Each row is a point on a landscape with many valleys, with its height.
A ball rolls from a point to the lowest of its 2 nearest points, and stops where none of them is lower. Distance is the straight distance between rows; heights are no part of it.
K_167: [162 114 120 136 114 143 106 216 128 101 180 150 138 162  94 111 152 120
 116  83]  height 6.05
K_231: [174  70 151 140 130 164 155  93 154 147 134 186 132 180 142 151 125  99
 110  94]  height 5.89
K_422: [142 157  86 136 118 138  75 176  96  51 170 141 116 135 114 123 142 114
 121 118]  height 4.02
K_255: [131  90 129 114 132 101 161 124 157 120 156  88  91 123 165 133 102 144
 134 111]  height 2.27
K_129: [148 121 132  83 106 176 156 120 142 144 139 157 140 113 115 170 116 140
 118 143]  height 7.57
K_808: [ 95 147 165 159 121  85 113 130 111 115  62  51 175 163 137 153 164  92
 109 149]  height 3.80
K_380: [141 106 122 131 166 124 194  74 121 149 132 128 114 101 158 130 137 110
 123 122]  height 4.77
K_747: [ 69 139 138 141 157 112 111  80  95 171 127  99  94 151 150 119 108 120
 111 188]  height 0.48
K_710: [ 82 139  99 128 136  90  95  80  94 114 156  86 154 111 148 132 125 133
 160 157]  height 1.72
K_21: [121 133 155 166  87 112  74 177  75  79  94  95 102 149  99 162 179  99
  99 146]  height 4.15
K_646: [144 164 109 138 111 103 150 147 117  77 150 146  96 102 114 136 132 155
 153 128]  height 2.66
K_206: [163 123 144 142 138 161 104 105 147 164 127 134 156 162 104 147 133 112
  71 156]  height 5.91
K_790: [ 89 148 149 135 130 132  91 120  79 111  99 145 132 167 103 123 171 133
  93 138]  height 3.03
K_534: [ 78 164 104 122 153  87 137 142 158 164 163  40 124  75 161  92  71 159
 185 126]  height 1.60
K_666: [129 126 146 126 117 164 147 130 129 105 116 229 153 188 115 139 153 115
 120 126]  height 5.44
K_456: [116 135 117 139  91  84 101 156  94  70 114  97 133 137 120 143 170  96
 134 133]  height 3.96
K_274: [127 161 135 128  86  95 164 115 100 106 113 134 138 143 113 166 148 126
 148 162]  height 2.71
K_488: [165  95 123 123 159 146 146  66 137 153  91 157  60 125 183 134 120  79
 108  91]  height 0.79
K_724: [156  69 130  72 141 182 120 110 171 147 114 147  95 126 164 119 106 110
 111  84]  height 2.25
K_35: [140 139 144 154 170 145 105  47 122 211  53 111  89 132 162 139  88  70
  91 174]  height 1.88
K_341: [128  86 106 133 154 120 169 146 135 106 126 200 170 100 116  81 143 151
 171  81]  height 5.36
K_251: [150 135 100 113 120 110 109 179 134  91 119 158 156 119  95  89 150 136
 144  97]  height 4.98
K_617: [ 94  87 116 116 110 100 115 154 107  92 107 136 176  99 115 117 183 119
 168 113]  height 5.27
K_783: [140  80 130 137 113 167 149 199 151 105 160 201 139  95  89 125 148 149
 140  98]  height 2.19
K_509: [155 150 124 101 104 160 109 140 139 153 150 148 148 121  87 130 138 152
 109 148]  height 7.48
K_174: [138 174 113 107  80 151  74 172  86 141 160  94 127 133  97 145 125 134
 123 167]  height 2.38
K_967: [144 122 123 100 154 159 180 140 168 108 151 162 108 122 156 122  81 162
 145  72]  height 3.29
K_998: [148  66 162 142 137 164 130  61 123 176 108 132 108 176 160 157 121  95
  99 108]  height 6.02
K_486: [114 108 132  65 110 118 122 103 169 139 102  78 126 131 179 149  91 110
 140 134]  height 3.23
K_197: [136  86 134 141 118 189 129 136 162 101 179 219 109 103 114 149 152 133
 127 113]  height 3.04
K_495: [121 127 138 125 135 140 139 114 128 170 180 136  93 120 125 103 102 196
 141 115]  height 2.29
K_838: [134 166 127  86 129 105 192 102 141 161 119 128 118 122 154 118 102 154
 166 129]  height 2.15
K_653: [ 95 149 186 170 149 145  99  96 103 143  43  80 157 145 144 169 118 114
  62 178]  height 3.76
K_964: [136 129 169 141 153 161 123  82 133 128  40 156  84 190 168 149 111  92
  73 135]  height 2.70
K_858: [131 168 108 116 151 113 143 153 161 155 163  89 110 121 133  93  59 180
 154 109]  height 6.81
K_472: [119 122 158 152 180 172 114  72 101 136  62 116 159 132 154 158 136  93
  60 156]  height 3.47
K_883: [ 77 159 114 153  76  67  93 134 124 174 180  51 108 105 136 128 109 136
 207 180]  height 2.30
K_78: [108 138 123 114  99  91 142 125 153 107 128  97 138  59 125 126 112 167
 212  96]  height 1.75
K_569: [106 101 156 107 107 137 171 122 109 112 103 171 143 171 133 142 155 126
 129 128]  height 5.24
K_176: [ 52 149 112 147 115  73 104 105 100 161 170  60 145 132 160 134 111 116
 182 179]  height 2.03
K_836: [ 80 112 128 113  97  90  96 110 123  86 106  89 118 114 144 151 159 115
 142 148]  height 3.77
K_805: [136 142 141 132 158 174 159  96 139 160 155 151  89 140 144 155 120 120
  70 163]  height 3.95
K_962: [106 149 103 119 100  81 110 116 128 114 156  80 144  86 141 145 115 140
 194 135]  height 1.39
K_328: [148 152 115 121 110 134 126 147 137 161 163 104 140  75  84 123 112 174
 145 133]  height 7.37
K_352: [ 87 141 111 160 147  97  72  91 109 162 129  64 164 135 132 132 114 101
 113 198]  height 1.55
K_61: [131 138 130 137 122  45 159 142 156 152 124  64 136 107 127 100 164 127
 160 126]  height 4.45
K_759: [102 131 177 148 133 106  95 128 112 100  38 102 145 184 136 137 144 108
  89 138]  height 3.54
K_816: [138 180 100 129 179 149 159 153 152 126 195 124 108 112 135 100  74 168
 116 110]  height 7.01
K_457: [150 132 124 124 116 122 174 153 140  76 129 166 111 138 131 151 129 124
 123 137]  height 3.05
K_706: [183  63 122 106 137 182 141  90 141 171 100 188  92 115 157 135 128  73
 123  69]  height 1.44
K_125: [ 63 128 136 169 148 111  82  63 111 200 112  83 121 128 155 126  82  95
 126 213]  height 1.02
K_404: [151 126 138 140 128  67 121 116 155 138 103  94 121 138 119 108 155 121
 118 140]  height 4.22
K_607: [ 94 127 139 142 179 163 100  97 103 142 106  97 145 177 153 143 104 103
  54 170]  height 3.11
K_294: [129  71 113 122 163 136 187 109 126 113 106 178 132  91 150 121 167  99
 128 115]  height 4.93
K_870: [126  85 150 134 149 128 172  91 109 121  71 159 142 153 146 135 158  89
 111 118]  height 5.09
K_99: [128 151 132 135 143 158 114 108 139 175 129 112  97 140 125 153  95 114
  69 209]  height 3.67
K_150: [108 139 134 117 149 108 166 104 128 182 151  98  90 120 150 109 111 154
 137 147]  height 1.68
K_175: [170 149 106 143  80 114  79 191  80  91 165 110 114 156 107 126 136 115
 153 106]  height 3.60
K_418: [136 136 115 106  79 115 127 159 113 103 148 130 167 135 110 124 106 164
 199  90]  height 2.74
K_454: [113  52 114 122 108 130  90 166 114  85 143 154 147 110  99 116 173 133
 128  99]  height 5.48
K_851: [140  88 129 127 142 165 161 185 153 129 180 145 152  97  96 107 129 174
 122  64]  height 3.25
K_415: [141 104 127 102 143 157 184 122 160 135 165 128  74 116 172 149  85 139
 117 112]  height 2.72
K_933: [113  83 111 129 138 114 166 127 105  98 105 182 187 117 123 113 173 119
 159 119]  height 5.11
K_588: [128 128 183 160 147 136 117  59 120 181  29 112  96 170 176 154  98  83
  97 143]  height 2.26
K_427: [124 148 108 115 119 113 169 146 129  80 122 156 136  70 120 115 115 161
 183 101]  height 2.24
K_880: [134 126 147 151 174 191 136  63 110 173  97 146 109 139 154 160 133  91
  58 151]  height 3.73
K_527: [127  82 137 128 135 160 149 120 133 144 181 170 127 119 128 114 134 175
 142  80]  height 2.91
K_33: [177 114 121 161 135 141 132 144 160 104 145 199 160 132  97 129 161 101
 105 128]  height 6.34
K_715: [102 145 106  96 146  87 121 103 162 138 139  77 132  81 163 101 100 134
 167 129]  height 0.78
K_499: [116 120 166 149 149 121 111 110 130  84  64 150 103 197 146 133 132 105
  80 130]  height 3.15
K_743: [131 101 127 129 105 131  91 187  91 102 140 120 128 139  85 110 185 118
 104 106]  height 5.73
K_564: [141 129 127 139 127 171 109 110 158 123 191 181  77  96 123 140 118 161
 113 128]  height 3.56
K_208: [134 108 128 125 148  75 181  99 156 156 126  85 129  84 153 119 155 123
 135 126]  height 4.62
K_661: [141 160 116 116  91 116  57 163 115 118 108  94 137 129  83 125 154 112
 108 162]  height 2.90
K_538: [165 143 103 150  72 128 118 192  90  78 178 129 144 124 100 137 116 143
 199  79]  height 3.17
K_121: [ 86 137 141 105  77 130 107 156  64 105 103 143 137 151 101 130 185 128
 139 126]  height 2.65
K_757: [139 157  87 133 126 145 108 209 104  65 153 179 136 108  95  88 163 131
 133  92]  height 4.56
K_138: [110 133 123 162 136 103  90 119  98 135 136  75 170 178 124 135 129 116
 101 155]  height 2.06
K_972: [177 121 127 151 133 140 117 135 137 133 117 141 172 125  76 128 171 105
  76 154]  height 6.11
K_189: [147 120 114 133 158 140 189 187 165 108 114 191 151  79  97  76 113 164
 165  70]  height 5.72
K_114: [174 166 113 132 116 145 158 198 149 123 149 129 151  66  76 108 121 167
 142  96]  height 7.51
K_868: [109 164 148 109 115  95 169  91 105 147 102 129 139 160 146 127 136 138
 153 151]  height 2.49
K_634: [110 139 131 107  62 118 104 147  81 121 145 107 147 141 112 146 155 145
 175 124]  height 2.35
K_386: [169 155 124 119 139 134 135 164 195 136 136 122 108  95  99  94  54 185
 149  91]  height 6.52
K_332: [105 124 131 143 158 160  93 125  97 139 170 102 152 184 128 131 126 122
  67 155]  height 2.62
K_281: [109  85 130  88 119 101 134 122 155 100  94 112 123 115 154 142 138 101
 127 127]  height 3.55
K_445: [166 133 117 138 155 171 145 148 181 106 149 230 136 132 110 101 142 122
 121  97]  height 6.61
K_480: [136 182  98 155 143 124 135 163 109 118 206 112 105 101 110 108 101 169
 138 122]  height 7.17
K_36: [149 181  93  93  78 134  82 158 118 101 148 124 152 121 103 140 114 136
 156 139]  height 1.84
K_396: [151 112 157 133 134 183 129 110 147 146 131 182 159 201 119 149 140 101
  81 120]  height 5.70
K_290: [122 170 132 130 116 128  79 125 116 162 104  94 131 138  98 144 129 119
  84 199]  height 3.34
K_127: [138 146 132 127 136 133 148 174 173 110 107 148 130  67  77  78  87 187
 177  63]  height 6.12
K_628: [123 187 103 140 105 120 126 166  85 140 178  81 126  77 101 113 111 179
 184 115]  height 7.27
K_946: [145  92 125  97 135 157 188 163 160  93 129 185 132 128 151 134 117 123
 128  98]  height 3.52
K_863: [159 129 111 122 118  82  92 154 151 125 138  95 140 116  99  94 138 140
 141 109]  height 4.57
K_392: [135  93 142  72 108 146 120 102 158 147 113 137 109 162 152 141 101 129
 129 121]  height 2.87
K_55: [108 145 150 150 147  70 116  96 139 139  80  68 130 148 146 131 152 100
 116 167]  height 3.99
K_453: [ 72 157 112 122 146  92 135 108 108 128 150 106  83 137 165 116 103 145
 125 167]  height 1.11
K_153: [145 119 137 135 162 122 133  48 132 185  80 126  85 134 166 115 127 102
 111 134]  height 1.38

For each start below, name the point where the ball stops.
K_628 => K_933
K_251 => K_634
K_208 => K_488
K_863 => K_488
K_456 => K_488

Call two points neighbours if one is among the 2 nearest of the other. Go from one point of each pair to the other, from neighbour to neighbour, staying as low as possible. Name the highest point that can't be avoided.
K_783 and K_747 => K_851
K_634 and K_488 => K_759
K_747 and K_715 => K_457
